A landscape with many valleys, sampled at points; each row gives a point and its height.
A ball rolls from a point to the lowest of its 2 nearest points, and stops where none of them is lower. Distance is the straight distance between rows; heights are no part of it.
nidi: -14 0 5 16 8 -15 -5 -7 1 9 -12 -15 0 -7 6 -4 17 -2 9 6 -8 9 -15 12 -3 1 -10 12 -10 -4 4 0 -3 2 5 -11 -10 -5 -12 14 12 -3 -2  height 507
bek: 12 -19 -5 -9 -7 1 15 -5 1 -18 4 7 -8 -2 -18 -8 6 12 16 5 28 1 5 4 -9 -1 5 -5 9 21 -14 -3 -8 -5 1 -2 0 -9 -22 12 -18 -17 14  height 295
gimot: 2 15 3 6 -8 -3 -8 3 -5 -34 6 -5 -3 5 -13 0 -5 6 -3 3 15 1 10 5 5 18 11 4 -5 11 -14 1 4 9 -17 1 18 1 6 11 -9 -21 -1  height 611
tuf: -15 9 4 18 5 -5 -10 7 -5 -16 2 7 4 11 10 18 5 -8 0 8 -9 19 -14 0 17 4 0 24 -5 5 -5 -26 1 14 -24 -5 0 -7 -5 7 17 -12 3  height 619
voro: -12 21 -1 19 -8 -8 0 7 5 4 -25 -10 4 -6 -6 -11 6 -10 0 -9 -1 21 -1 8 3 2 -2 13 7 -16 1 8 4 0 -24 -18 -9 -3 23 -1 14 10 -6  height 564
dobet: 9 -24 0 0 0 -6 5 3 -7 3 -11 -1 -8 -11 -21 -15 13 12 -16 15 -3 -2 26 8 9 -1 15 -6 -5 5 4 3 0 2 -11 18 -18 -10 -14 -6 13 2 -10  height 244
pifi: -16 3 -4 2 12 6 -23 -8 16 18 22 -10 -12 -4 18 15 13 3 6 4 -18 -11 -2 13 -4 -2 -5 -31 -2 -6 -12 -12 1 2 1 1 5 5 11 -9 -9 12 14  height 406
Lan: 7 0 -2 -1 -9 -8 4 15 -6 3 -18 -4 9 -5 -8 -8 -10 0 -2 -3 -7 -12 15 -14 11 3 -1 4 2 -8 4 20 -4 4 4 1 -3 -2 10 4 12 21 -20  height 292
mesu: 3 1 10 -16 13 -2 -2 -2 13 5 -15 13 21 6 10 10 1 3 6 -22 -7 -3 3 -14 2 9 -25 2 5 26 -8 1 5 -4 21 8 12 11 -6 4 -3 -8 9  height 583
fulop: 21 13 1 -1 -13 2 16 -6 3 -19 -38 7 4 -9 -13 -30 -6 2 -1 0 16 10 6 -12 -5 -8 11 18 6 -2 8 -5 11 -7 -1 0 -17 -10 -8 -8 -5 -4 -4  height 320
riko: -18 -5 -4 -8 10 -5 9 17 1 18 16 4 0 -1 5 21 -10 -4 2 -10 -1 -6 -13 8 3 2 -15 -1 2 -8 -1 11 6 -4 -2 -9 5 1 17 -2 15 -6 14  height 151
sulaz: 2 5 11 0 8 9 -9 -25 2 14 2 6 0 6 17 -8 6 -9 -19 -6 -12 11 -6 7 -5 -8 3 -9 -13 3 13 -4 2 -2 7 8 -1 12 -6 -15 -4 5 -1  height 434
gomi: -21 -6 4 2 -1 -17 -2 7 -4 15 19 -5 2 16 2 11 4 -4 8 5 -2 2 -14 4 5 -6 -6 1 -1 -2 5 9 -16 12 7 -14 8 -7 2 16 14 12 -12  height 462
tadum: 11 -21 9 -6 -7 6 7 -22 -4 -8 -6 6 -7 -5 -15 -15 19 -1 3 6 14 11 3 7 -4 -9 14 4 6 29 0 -9 2 -7 6 -2 2 1 -19 7 -19 -17 6  height 333
zok: -18 16 13 -3 13 -25 -15 4 -8 -2 -6 -2 9 8 -3 6 10 -1 2 -2 -5 -8 6 -12 2 13 -10 8 -5 3 -5 10 4 3 10 -2 25 18 13 3 17 -20 -7  height 165
vokuz: 0 19 -4 10 -10 11 8 -4 9 -1 1 -8 -5 -1 -2 -5 -12 3 -4 -2 20 12 -19 14 -16 -3 2 5 6 -19 12 4 9 -12 -4 -7 -17 -7 5 -1 -6 -8 10  height 527
zipuz: -7 1 -7 11 -9 17 -2 -12 -3 -1 0 -8 -16 -19 13 -14 6 -16 0 -1 1 13 -11 14 -4 -11 11 -3 -14 -14 4 -6 -1 -11 -17 -18 1 3 14 -5 -19 12 0  height 476
bover: 17 -5 -11 -8 -6 0 23 6 -6 -14 -18 19 5 -4 -13 -16 -8 -3 -4 2 7 1 13 -19 7 -6 13 12 5 -3 3 -5 -1 5 -12 -1 -13 -11 -8 -13 1 1 -6  height 291
bugun: 21 3 5 -8 -6 5 11 -21 -7 -5 -8 23 4 10 -3 -16 -5 -11 -7 -6 10 14 -4 -7 -15 -14 12 10 3 2 15 -5 3 -1 5 4 -4 9 -10 -21 -9 -4 4  height 574
fis: 9 1 4 10 -12 12 -1 2 -4 6 0 3 3 9 0 1 -3 -7 -19 7 -8 11 0 -1 4 -12 10 9 5 -13 18 -6 2 -1 -7 8 -17 -5 1 -16 9 13 -10  height 233
lakog: 2 -16 6 -24 4 3 10 8 5 19 9 14 14 9 -4 13 -11 -1 -5 -18 -5 -12 11 -7 0 -4 -15 -15 19 12 1 14 8 -1 15 16 12 15 7 -9 4 0 6  height 87
Suvuk: -6 5 -2 -10 9 9 7 -11 -2 10 22 2 -6 6 24 5 -19 -5 -7 -11 -2 -10 -20 8 -7 -5 1 -10 -12 -6 10 5 2 -7 19 0 6 6 3 -2 -5 -5 1  height 341
Leg: 4 -7 3 7 -16 3 3 4 -3 -4 -20 -7 2 -10 -12 -17 1 -9 -6 -2 -2 10 13 -3 10 -3 9 2 -1 2 2 3 -5 -2 -19 -4 0 -2 13 0 -4 16 -15  height 261
dobi: 9 17 -9 -9 -2 5 13 -7 3 5 -9 17 8 6 16 -13 -19 -2 -3 -18 4 3 -12 -11 -9 -10 1 2 3 -10 12 3 -3 -2 7 -2 -5 5 -8 -15 -6 11 1  height 592
pip: 10 -2 2 -7 -1 -5 -6 11 -5 -3 -3 -3 8 6 -7 -1 -7 11 -11 0 -5 -16 18 -9 13 11 2 -8 -5 12 -2 13 -10 9 8 15 7 2 -2 7 4 12 -22  height 317
gizu: 0 -8 12 -1 -3 12 8 -19 -11 -14 7 0 -11 -2 -5 -3 3 -16 -4 5 13 12 -14 11 -7 -9 12 12 -8 9 9 -10 18 -12 2 -8 4 3 2 4 -7 -34 9  height 404
dozil: -11 22 12 3 -5 -7 4 2 8 -18 2 -8 6 15 -9 5 -9 2 -7 -9 20 18 -3 14 0 11 -2 9 4 10 -1 3 8 5 -7 -4 9 -5 13 16 2 -30 2  height 630
Vogo: 2 -23 0 1 -13 17 18 6 -3 10 -2 11 -2 -2 -4 2 -3 -12 -10 4 -5 20 -2 -2 9 -19 7 10 8 -4 14 -14 0 -9 -15 -4 -21 -12 1 -15 12 8 2  height 262
Seto: 10 8 8 10 -9 -11 -9 -10 2 8 -13 -1 6 3 -17 -14 17 -1 -8 2 -2 8 16 2 -16 -3 4 -4 12 -11 3 11 1 7 -9 8 -7 7 -1 -20 5 8 -1  height 182
ref: 4 11 -1 3 -12 18 5 -1 -8 -8 -3 3 -1 1 10 -5 -17 -14 -14 -6 0 10 -11 -7 8 -10 13 12 -10 -9 18 -7 5 -9 -6 -3 -1 -1 11 -7 -4 10 -12  height 186
Muvav: -4 -4 6 -5 -5 8 2 -12 11 -2 -31 -13 0 -9 12 -19 4 -8 5 -14 -6 18 0 6 12 6 -8 -1 -14 25 -8 -4 -6 -8 3 -11 3 5 5 23 -12 10 -10  height 181
lemap: -8 3 19 2 0 -18 -22 -2 9 23 -10 -7 10 10 -15 4 27 2 0 7 -12 1 18 -1 -15 -3 -16 -5 23 -4 3 11 5 8 8 11 -1 9 3 -14 15 4 2  height 180
fugo: -11 -5 8 17 -7 6 -9 12 4 -3 1 -18 -5 -8 -6 16 7 -6 1 12 -9 8 -2 11 9 5 -4 8 6 2 -6 -10 9 -1 -16 -3 -4 -11 12 14 7 0 -1  height 455
zif: -15 -3 6 0 7 7 -11 -18 -8 15 20 -5 -13 -4 20 1 2 -16 -4 0 -16 -14 -13 4 -4 -8 9 -11 -12 -11 11 4 7 -10 19 -6 17 17 19 -1 -6 3 -10  height 381
gos: 4 -4 -9 -17 0 -3 26 2 5 9 6 3 -5 5 -2 -12 -23 16 -7 -8 21 -5 -4 11 -9 -6 1 -13 -3 -5 13 18 -4 -7 17 8 -15 -12 -14 -2 4 -2 0  height 627
guf: 5 -2 -18 5 0 7 -1 5 4 3 3 -4 -10 -10 1 -1 -2 13 -6 6 1 -3 6 10 -1 2 5 -15 -4 -14 -6 -5 -5 0 -17 6 -17 -9 -9 -14 -4 13 9  height 456
fod: -9 -17 9 -14 0 -17 -3 6 3 31 0 5 9 3 -9 7 14 1 6 -3 -13 -11 16 -8 -4 -8 -21 -11 20 3 1 17 0 9 11 9 9 14 4 -12 15 10 2  height 144
Mesum: 5 10 -10 -5 1 -9 15 19 4 8 0 15 12 9 -2 13 -13 6 5 -10 2 -3 2 -12 -2 0 -13 6 20 -17 0 14 0 5 0 -5 -11 -5 0 -12 14 8 10  height 274
Zaz: -9 21 -1 13 6 -12 -17 -12 -16 -17 0 1 -4 0 8 -6 10 -9 -1 4 -4 1 -5 -7 -1 7 13 10 -21 -7 -4 -5 -5 4 -9 -7 21 17 3 -4 -1 -8 -9  height 593
Gekup: 9 12 -10 -5 -1 -3 11 1 -3 -18 9 26 8 23 1 -1 -14 -6 -4 -8 8 13 -2 -15 7 -2 10 6 1 2 -5 -9 -19 19 -18 -4 7 -4 -5 -9 -6 5 -8  height 642
dorod: -6 -17 15 -11 0 2 2 -2 8 -3 -6 12 1 10 -8 1 9 1 -16 0 -4 25 19 7 25 -3 4 -6 0 38 -5 -20 -3 12 -20 11 -1 -13 -6 4 6 -4 -4  height 334
rovi: -4 15 5 15 -2 9 -10 -20 1 2 -5 -12 -10 -14 4 -12 9 -9 -3 3 0 6 -15 15 -19 -3 8 4 -8 -18 9 0 12 -16 1 -4 -5 6 6 -6 -9 -7 7  height 500
mopon: 6 0 2 -4 13 0 -13 -9 -8 -14 17 -6 2 7 13 11 -2 9 5 9 -2 -18 -8 -3 4 13 2 -2 -17 15 -5 -3 -8 6 28 5 13 0 -18 24 -11 -6 -8  height 226
fim: 0 -4 -6 -1 4 -2 6 8 -9 -16 -1 -3 -5 -8 1 -1 -9 4 -3 6 7 -8 -4 2 10 10 5 9 -18 4 1 0 3 -7 -1 0 -1 -7 -3 11 5 -15 -5  height 287
vunoz: 1 -8 -15 -12 16 -11 17 5 2 -10 -10 13 -1 -8 -5 -18 -1 6 5 -8 8 -3 11 0 11 7 3 -6 -15 12 -17 2 -16 9 -16 -4 0 -5 -9 3 -4 -1 -2  height 276
met: 13 16 -11 11 -4 10 -13 -12 -7 -15 3 -16 -10 -3 15 -11 -6 8 -3 10 2 -5 -10 -2 -4 -1 14 -5 -18 -8 3 -6 -12 0 8 1 -3 -3 -12 9 -17 15 -13  height 558
kisi: -11 -11 -2 2 -5 1 -16 2 14 23 20 -12 -9 -3 2 9 10 6 13 6 -7 -9 6 9 -10 -7 -9 -32 15 -8 -11 5 -10 9 2 -3 6 0 11 -5 -13 27 6  height 428
mivig: -6 19 -2 14 1 -15 -6 -13 3 -1 -1 -21 -2 3 0 -13 5 13 2 6 10 5 -12 15 -13 7 -1 -6 -11 -8 2 9 -10 4 5 -3 -10 -5 -13 17 0 0 -4  height 525
napu: -9 16 1 14 -5 -6 16 4 4 -10 -17 2 7 10 -8 -12 -5 -6 -4 -7 8 32 -4 2 10 -3 7 16 7 -4 3 -7 -7 11 -29 -17 -13 -14 9 5 10 3 -11  height 576
nilu: 1 3 1 -6 13 4 -5 -10 -11 -3 15 2 0 8 21 4 -11 -2 -15 0 -6 -8 -12 -1 10 2 8 -1 -30 7 9 -3 -4 -2 19 8 6 4 -11 8 0 -5 -15  height 288
sisot: 4 -2 7 -3 3 4 0 -17 12 7 -14 0 5 -6 4 -12 12 -4 4 -12 1 9 -5 8 -15 0 -11 -1 2 11 -1 1 7 -11 11 -3 2 8 -8 0 -15 -10 13  height 550
resof: 6 -6 14 0 -9 -3 2 -2 8 5 -2 -5 7 11 -20 -2 7 1 -7 4 8 12 8 8 -9 -5 -3 3 16 5 5 8 4 4 -1 5 -9 -6 -4 -3 6 -6 1  height 221
Pepo: 4 15 -4 -17 0 -1 28 -6 5 -6 -2 17 4 17 -1 -14 -25 5 -11 -13 24 16 -12 3 -6 -7 5 5 -3 -2 18 5 -2 -4 4 1 -13 -8 -8 -6 4 -13 0  height 612
Panas: 13 12 -7 -4 9 -14 -14 0 -3 -8 -7 8 9 3 1 -5 7 15 0 -3 -10 -16 20 -18 5 14 1 -10 -6 6 -13 2 -14 13 2 15 7 11 -14 -6 -2 10 -7  height 345
bet: -2 10 -11 6 6 -2 1 1 11 11 8 2 2 7 16 11 -1 10 11 0 2 9 -21 4 -12 -3 -12 3 10 -14 -1 -7 -9 4 2 -10 -19 -9 -18 -3 3 7 18  height 359
zovit: -7 8 -6 -4 20 -27 -6 4 -14 -2 -5 5 3 -1 9 0 4 7 16 -4 -8 -24 3 -20 1 14 -10 3 -12 -5 -12 10 -7 2 18 -4 17 17 -8 6 11 -4 -2  height 88
fili: -21 -4 0 2 6 -11 -11 1 5 30 26 -13 -8 10 12 12 5 6 10 7 -10 -12 -10 6 -3 -7 -7 -24 9 -10 1 7 -14 11 19 -7 8 -1 5 8 5 26 -8  height 445
Mulap: -11 -25 14 2 2 -3 6 9 7 4 -13 2 5 1 -7 9 12 -2 -2 8 -10 23 8 3 23 -6 -9 10 9 24 -2 -22 2 6 -14 5 -16 -19 -10 9 25 -6 3  height 311
dar: 9 11 -16 -3 10 -1 6 14 8 6 3 12 7 2 17 17 -15 18 12 -7 -4 -11 -7 -9 -5 6 -19 0 13 -13 -7 -1 -1 2 9 3 -17 -5 -19 -10 4 7 22  height 318
Segak: 14 10 0 6 -21 7 -3 3 -12 -19 6 -9 -5 0 -20 -5 -7 -3 -4 12 15 -9 3 -3 -12 -1 19 7 6 -15 9 10 14 -7 -4 4 4 0 15 -5 -9 -8 -9  height 365
dut: -11 -13 -5 4 1 4 0 -12 1 8 18 -10 -15 -11 13 -5 8 -5 4 7 1 2 -15 17 -4 -10 5 -10 -13 -7 1 -5 -7 -1 1 -14 -1 -5 -2 7 -10 6 2  height 454
zez: -9 -12 7 3 -5 -5 1 -18 -8 -5 10 -3 -8 -3 -1 -9 12 -15 3 5 6 8 -13 12 -8 -9 7 3 -12 5 3 0 -2 -2 -2 -14 13 6 2 10 -9 -14 -2  height 433
Faf: -3 0 -7 -4 10 10 -13 -15 5 8 9 -3 -9 -16 17 1 11 0 13 -4 -9 -17 -2 0 -12 -1 -3 -20 -5 -6 -11 -5 5 -9 14 0 15 20 3 -6 -22 2 13  height 374
suna: -3 -5 15 7 -4 0 1 -15 4 4 -34 -8 5 -14 -4 -26 14 -14 -5 -11 -5 22 3 5 5 -5 -1 6 -5 12 6 -1 2 -7 -5 -9 -2 3 7 3 0 4 -9  height 228
Vufa: 9 15 -19 7 -1 9 -19 6 -5 -5 5 -3 -6 -8 14 7 -5 11 9 4 -10 -19 3 -17 -3 8 3 -10 1 -18 -15 -7 -8 -2 -2 4 4 10 -2 -12 -13 22 6  height 401
Lekef: -2 28 -11 9 -6 7 3 7 14 1 -19 -8 0 -6 3 -7 -11 1 -4 -15 8 13 -3 9 -5 5 -4 -1 5 -16 1 8 5 -10 -14 -7 -12 -4 16 -8 -2 9 5  height 549
boze: 0 -16 -13 8 -6 -3 3 30 -7 -10 -5 2 -2 -11 -12 10 2 1 9 11 -9 0 14 -11 25 7 -3 9 2 2 -16 -9 -10 12 -31 -3 -5 -13 7 6 11 16 -2  height 486
Neni: 1 12 -9 6 5 6 -18 -17 -11 -14 15 -2 -11 -4 17 -2 5 0 -3 7 -2 -4 -3 2 0 0 13 -10 -24 -3 -10 -11 -9 4 -5 -3 16 9 -3 -1 -20 4 -3  height 577
mel: -12 21 13 4 12 0 -26 -5 -2 -5 4 -8 -3 3 1 12 10 -5 5 0 -6 -14 5 -10 -7 12 -3 -2 2 -3 -7 1 13 -13 14 2 26 20 21 -1 -4 -22 2  height 231
pef: -13 13 -1 -9 3 -7 13 16 12 21 17 4 5 21 2 20 -18 9 -1 -18 10 3 -13 12 -3 2 -17 -7 16 -9 3 18 0 6 4 -5 -5 -5 11 -2 15 4 10  height 220
Pazos: 15 5 4 -11 -13 16 2 3 -9 -9 3 0 3 -1 -4 2 -20 -9 -5 -4 10 -18 -4 -15 -9 -7 8 8 8 -7 14 10 23 -18 16 8 10 9 16 -7 -11 -9 -8  height 399
fol: -8 -7 3 0 9 -17 -19 4 -11 -2 10 -5 1 1 3 11 11 3 13 13 -11 -21 -1 -13 8 11 -7 0 -14 9 -10 1 -11 9 16 -1 22 9 -4 19 4 2 -9  height 159
Fof: -21 2 8 2 5 -3 -17 -1 13 8 5 -9 -3 -3 4 14 17 -1 4 0 -9 2 1 14 1 3 -13 -10 -2 6 -13 -3 2 3 -6 -1 9 1 13 5 -2 0 8  height 432
tana: -2 -16 -1 -11 11 -7 12 5 -2 10 -1 18 2 -1 -5 1 5 -8 -10 -4 -4 4 10 6 9 -1 0 0 -6 1 3 -3 5 4 -17 8 -6 3 0 -21 18 -11 8  height 207
Lariv: -9 -7 -11 6 1 -1 -8 19 4 8 4 -6 -8 -9 1 8 5 6 -4 7 -10 -1 12 9 18 8 -2 -13 -9 -1 -13 -3 -9 9 -25 3 -4 -8 6 -2 6 23 0  height 472
Vebe: 0 -15 -1 -20 12 0 17 5 0 18 -10 20 13 -6 1 -2 -7 -6 -9 -24 -8 -5 10 -4 9 -2 -9 -5 -2 11 7 6 10 -5 3 10 4 16 5 -16 9 -9 7  height 154
Buneg: 12 -19 -3 -9 -8 14 12 -11 -16 -18 -4 5 -11 -15 -4 -12 2 -7 5 5 12 -2 -6 -6 3 -8 17 9 -9 19 3 -9 5 -16 8 -5 8 0 -7 8 -20 -15 -1  height 364
zadu: -16 16 8 17 3 1 -24 -9 -4 -8 9 0 -2 6 9 13 16 -12 -6 8 -13 14 -6 2 6 1 7 9 -9 0 -3 -20 2 7 -18 -2 12 7 7 -5 3 -5 0  height 607
gesuf: -3 5 -3 19 -6 4 -16 27 -3 -13 -8 -18 -1 -4 -5 21 0 7 5 17 -16 -7 7 -8 20 18 -4 16 0 -4 -14 -6 1 7 -14 1 -5 -6 9 15 15 12 -6  height 473
vigak: -9 3 8 -12 21 -14 -7 -9 3 14 0 14 10 9 10 9 10 -1 1 -10 -9 -4 -1 -5 -6 2 -17 -4 -2 9 0 3 5 2 18 9 11 17 -8 -13 10 -13 10  height 565
zas: 6 -11 1 6 -16 4 -2 13 3 -9 17 -8 -3 0 -19 13 3 2 13 13 12 -6 6 1 -8 0 -1 -1 21 -3 -8 2 1 3 -7 -5 2 -9 7 10 -11 -1 8  height 294
miko: -9 -2 19 -1 6 4 -12 -22 -2 19 19 -6 -4 12 5 5 8 -15 -17 9 -10 2 -7 15 -7 -8 7 -5 -9 -3 16 1 11 -3 15 10 5 12 10 -5 7 -10 -11  height 408
Vafuz: -4 3 12 8 13 -1 -14 -11 14 11 -15 -14 2 -14 0 0 19 1 -2 0 -8 -5 -3 14 -13 9 -10 -1 -2 4 0 1 18 -12 11 8 -8 2 -4 1 2 -18 11  height 529
Zes: 7 5 12 9 -7 14 -19 1 -2 4 1 3 4 7 -7 12 7 -8 -20 8 -12 6 14 -1 -1 -2 7 6 11 -8 7 -9 16 -1 -13 18 -5 9 12 -25 8 0 2  height 266
vafu: -1 3 -10 -9 17 -19 4 1 -11 -7 -18 7 3 -18 1 -15 2 1 10 -12 0 -25 6 -8 0 13 -1 1 -22 1 -8 19 6 -4 6 -1 14 20 1 1 4 -14 -1  height 167
riru: 3 -17 -9 -12 8 -9 15 -3 1 21 12 1 -4 -1 0 -5 -7 11 7 -5 8 -14 -5 10 -16 -5 -9 -18 3 -3 5 16 -3 0 19 4 -7 3 -19 -6 1 -2 13  height 639
Nid: -13 -13 -2 -9 8 4 2 22 2 19 13 3 0 -7 4 25 -11 -1 11 -7 -16 -24 -2 -11 11 5 -20 -2 9 -2 -6 7 9 -6 11 -2 15 10 24 6 9 8 6  height 215
vavar: 12 -1 -3 1 -8 14 5 10 3 -5 -3 -5 4 0 6 5 -17 7 -1 3 4 -8 -6 -8 2 1 -1 6 5 -1 5 -2 -1 -8 12 5 -12 -13 -7 10 -3 6 -4  height 335
lusiv: 15 21 -12 7 3 -6 -18 5 -6 -17 0 6 5 1 -2 5 6 12 9 5 -3 -13 16 -22 -7 12 3 -1 6 -10 -19 -2 -7 7 -11 8 8 11 -9 -17 -11 3 8  height 373
lod: 5 -10 -8 -10 0 6 11 24 3 -8 6 -4 1 -2 0 14 -22 11 17 -3 8 -16 -3 -9 7 13 -15 2 -1 8 -12 3 -7 -2 12 -6 3 -10 1 23 -1 6 6  height 379
pezut: -6 2 6 1 17 -18 -11 -3 -3 15 -9 -3 3 -11 -4 4 22 2 6 3 -11 -15 8 -1 -15 6 -12 3 1 -10 -1 11 15 -7 13 6 -2 17 -4 -14 19 -21 14  height 547
peno: 3 -12 -5 -13 -3 19 17 16 4 4 14 2 1 3 16 19 -31 -5 13 -10 -2 -15 -15 -14 9 -3 -13 1 9 4 -1 -1 -3 -4 23 -12 10 -4 13 19 -7 18 -1  height 418
Vegek: 19 17 1 7 -7 -12 -2 -21 -11 -9 -4 9 1 12 -7 -19 3 0 -3 9 11 4 -5 -7 -23 -6 13 10 0 -12 12 6 -3 7 9 5 -6 9 -18 -12 -4 -2 -5  height 557
von: 8 -2 -15 10 -7 6 9 8 4 -9 0 4 -2 -5 2 7 -3 4 23 8 9 9 -16 -5 -11 -5 -8 17 17 -12 -6 -13 -6 -5 -9 -17 -17 -14 -16 3 -8 0 20  height 383
sode: -2 5 2 -5 -5 11 8 -9 -3 -12 -18 -3 -2 -7 16 -16 -12 -13 -4 -12 3 12 -11 0 10 -3 5 9 -22 12 7 -5 -2 -11 4 -12 6 -1 7 15 -11 3 -16  height 103
Dev: -11 -30 2 0 -4 3 16 17 0 15 -14 1 3 -13 -4 6 5 -14 3 0 -14 19 0 -2 24 -10 -9 12 2 7 3 -13 -1 -5 -19 -10 -12 -15 10 2 19 5 2  height 290
rurun: 10 -17 -3 -4 -13 -9 17 5 -1 -8 4 6 0 8 -23 -4 1 5 12 6 18 10 6 -2 -6 -6 -1 6 16 4 -3 2 -10 6 -9 -6 -6 -15 -13 4 0 -4 6  height 256
napan: 10 17 4 1 -7 -10 2 7 -7 -29 -6 8 11 17 -21 -7 -7 1 -12 0 13 7 17 -8 5 10 17 15 9 5 -4 -1 3 20 -23 6 7 -3 5 -6 7 -16 -10  height 595
Ruga: 6 7 9 -12 7 13 0 -8 17 -5 -4 -1 9 3 15 6 -9 3 6 -19 5 -1 -5 2 -3 9 -16 -4 1 21 -6 1 9 -10 26 -1 10 3 0 15 -21 -12 8  height 575
zodab: 16 -22 -7 -5 0 7 10 -2 -7 -6 -15 19 -6 -10 -12 -21 8 3 -11 8 -4 3 22 -8 16 -4 21 -1 -4 11 -2 -13 -9 2 -19 11 -15 -8 -13 -12 0 12 -10  height 265
nitof: -4 4 -6 4 0 -3 -4 9 -5 -11 15 10 5 14 8 15 -2 -5 1 2 -5 9 -5 -10 14 2 -1 6 -2 5 -7 -14 -16 15 -18 -5 9 -6 -3 3 3 10 -3  height 631
mopu: 7 1 -5 -11 2 5 6 9 13 -4 -5 10 6 3 1 -1 -6 6 -6 -17 3 9 14 1 10 8 -5 -10 2 14 -10 -3 -4 3 -12 5 2 -5 0 -4 -9 4 9  height 319
lugem: -7 -32 1 -9 0 0 14 6 -3 17 9 -2 -8 -10 -12 2 5 -3 -3 6 3 -1 1 15 1 -6 -2 -2 -1 -1 8 4 8 -10 -3 4 -10 -6 2 -6 12 -14 8  height 247
Repe: -13 -6 10 -1 4 -9 -1 4 -1 4 14 -3 4 19 0 11 1 1 -12 8 -1 8 -7 13 11 -2 -3 4 -8 9 10 -2 -4 13 2 5 -4 -11 -6 14 18 -6 -10  height 479
Duno: -9 5 7 -6 16 0 -14 3 5 15 12 -9 -5 -3 7 18 -2 2 8 -1 -15 -32 3 -7 -2 13 -8 -15 6 -4 -5 8 14 -12 26 8 19 16 21 6 1 -5 4  height 268
bizo: -8 -2 14 15 0 -11 -3 -1 4 5 -4 -19 10 10 -3 1 9 8 -5 14 -3 8 -6 10 3 -1 -7 10 0 4 13 1 0 7 15 3 -21 -15 -17 24 20 -3 -14  height 493
gepi: -3 -2 -12 -14 10 -8 14 10 -9 -10 -14 9 -2 -14 -7 -19 -10 -1 -7 -11 7 -12 9 0 15 7 10 -5 -25 3 -2 13 1 -1 -14 2 6 2 10 -2 4 -8 -12  height 234
Beka: 18 3 2 -4 -5 22 -6 6 20 -3 4 -3 7 9 5 13 -9 17 -4 -3 1 1 10 1 3 5 -8 -12 16 9 -7 -9 -1 0 6 13 -11 -13 -10 2 -15 11 7  height 358
leza: 7 0 7 13 -5 -12 -7 0 -10 -2 -6 -16 -2 -1 -21 -11 8 9 -17 19 -1 -2 16 7 0 2 13 1 -6 -7 9 14 2 7 -3 15 -15 -7 -8 2 17 -1 -18  height 222
Zekes: -1 12 6 6 2 -6 10 7 -3 -27 -22 8 14 12 -8 -12 -9 -3 -8 -2 2 22 10 -13 22 7 16 21 6 11 -3 -17 -3 23 -25 -6 -6 -14 0 6 15 -4 -18  height 584
roli: -1 0 6 15 -23 1 -5 -3 -5 -17 14 -14 -10 -3 -24 -1 9 -11 4 14 14 9 0 11 -12 -4 13 6 11 -7 -2 2 6 -1 -21 -12 8 -2 14 3 -13 -11 2  height 331
Veri: 9 16 -7 11 -10 -6 -7 -10 -8 -8 3 -13 -1 2 -2 -12 -1 8 7 11 11 -9 -10 -4 -21 -3 8 1 1 -18 7 10 -10 1 13 -3 -5 -3 -15 6 -11 6 -7  height 542
matet: -3 7 -5 -7 10 -14 4 -1 4 18 13 -3 2 12 12 6 -12 16 12 -7 3 -17 -12 -3 -15 -1 -15 -14 11 -8 1 17 -13 6 32 1 0 3 -16 3 4 9 5  height 651
Posir: 11 -8 -14 4 -7 23 -9 1 2 0 26 -4 -14 -8 10 8 -2 5 3 9 -3 -13 5 7 -5 -5 10 -21 4 -14 -9 -11 -5 2 -7 1 3 -2 5 -7 -23 18 8  height 431
popi: 5 -27 -9 -6 1 15 5 -2 -2 9 5 6 -9 -24 0 3 9 -9 15 -2 -3 -15 -3 -1 -8 -6 -2 -6 1 -1 -3 -4 16 -17 4 -1 5 14 3 -7 -16 -10 20  height 332
popu: 6 -9 -3 1 -9 13 -16 3 -2 12 28 -3 -6 4 3 14 2 0 2 11 -15 -18 10 -10 -4 -6 5 -20 15 -11 -1 1 -5 4 8 9 12 6 9 -7 -12 27 -7  height 446
dosef: 3 -28 -1 -9 -8 18 18 -3 4 14 12 -4 -14 -16 -4 -4 -6 -6 5 2 9 -9 -6 14 -14 -14 4 -11 8 -8 11 5 13 -22 13 -4 -8 -6 7 -2 -12 -11 10  height 289
repit: 16 5 -6 6 -12 10 13 0 7 -19 -26 4 1 -6 -1 -12 -7 4 11 -1 10 17 -3 -11 -2 -5 -1 19 13 1 -2 -16 -2 -9 -5 -10 -21 -15 -17 6 -8 2 6  height 350

For each start below, name the point where the ball stops.
sulaz => zovit
napan => lakog
Vufa => sode
dut => lakog
Segak => lakog

Call two points neighbours if one is among the 2 nearest of the other. Go from one point of each pair to the other, from neighbour to neighbour, staying as low as possible. Name the highest point that can't be avoided.
sode and riko => dorod
sode and lakog => Zes
zovit and riko => Duno
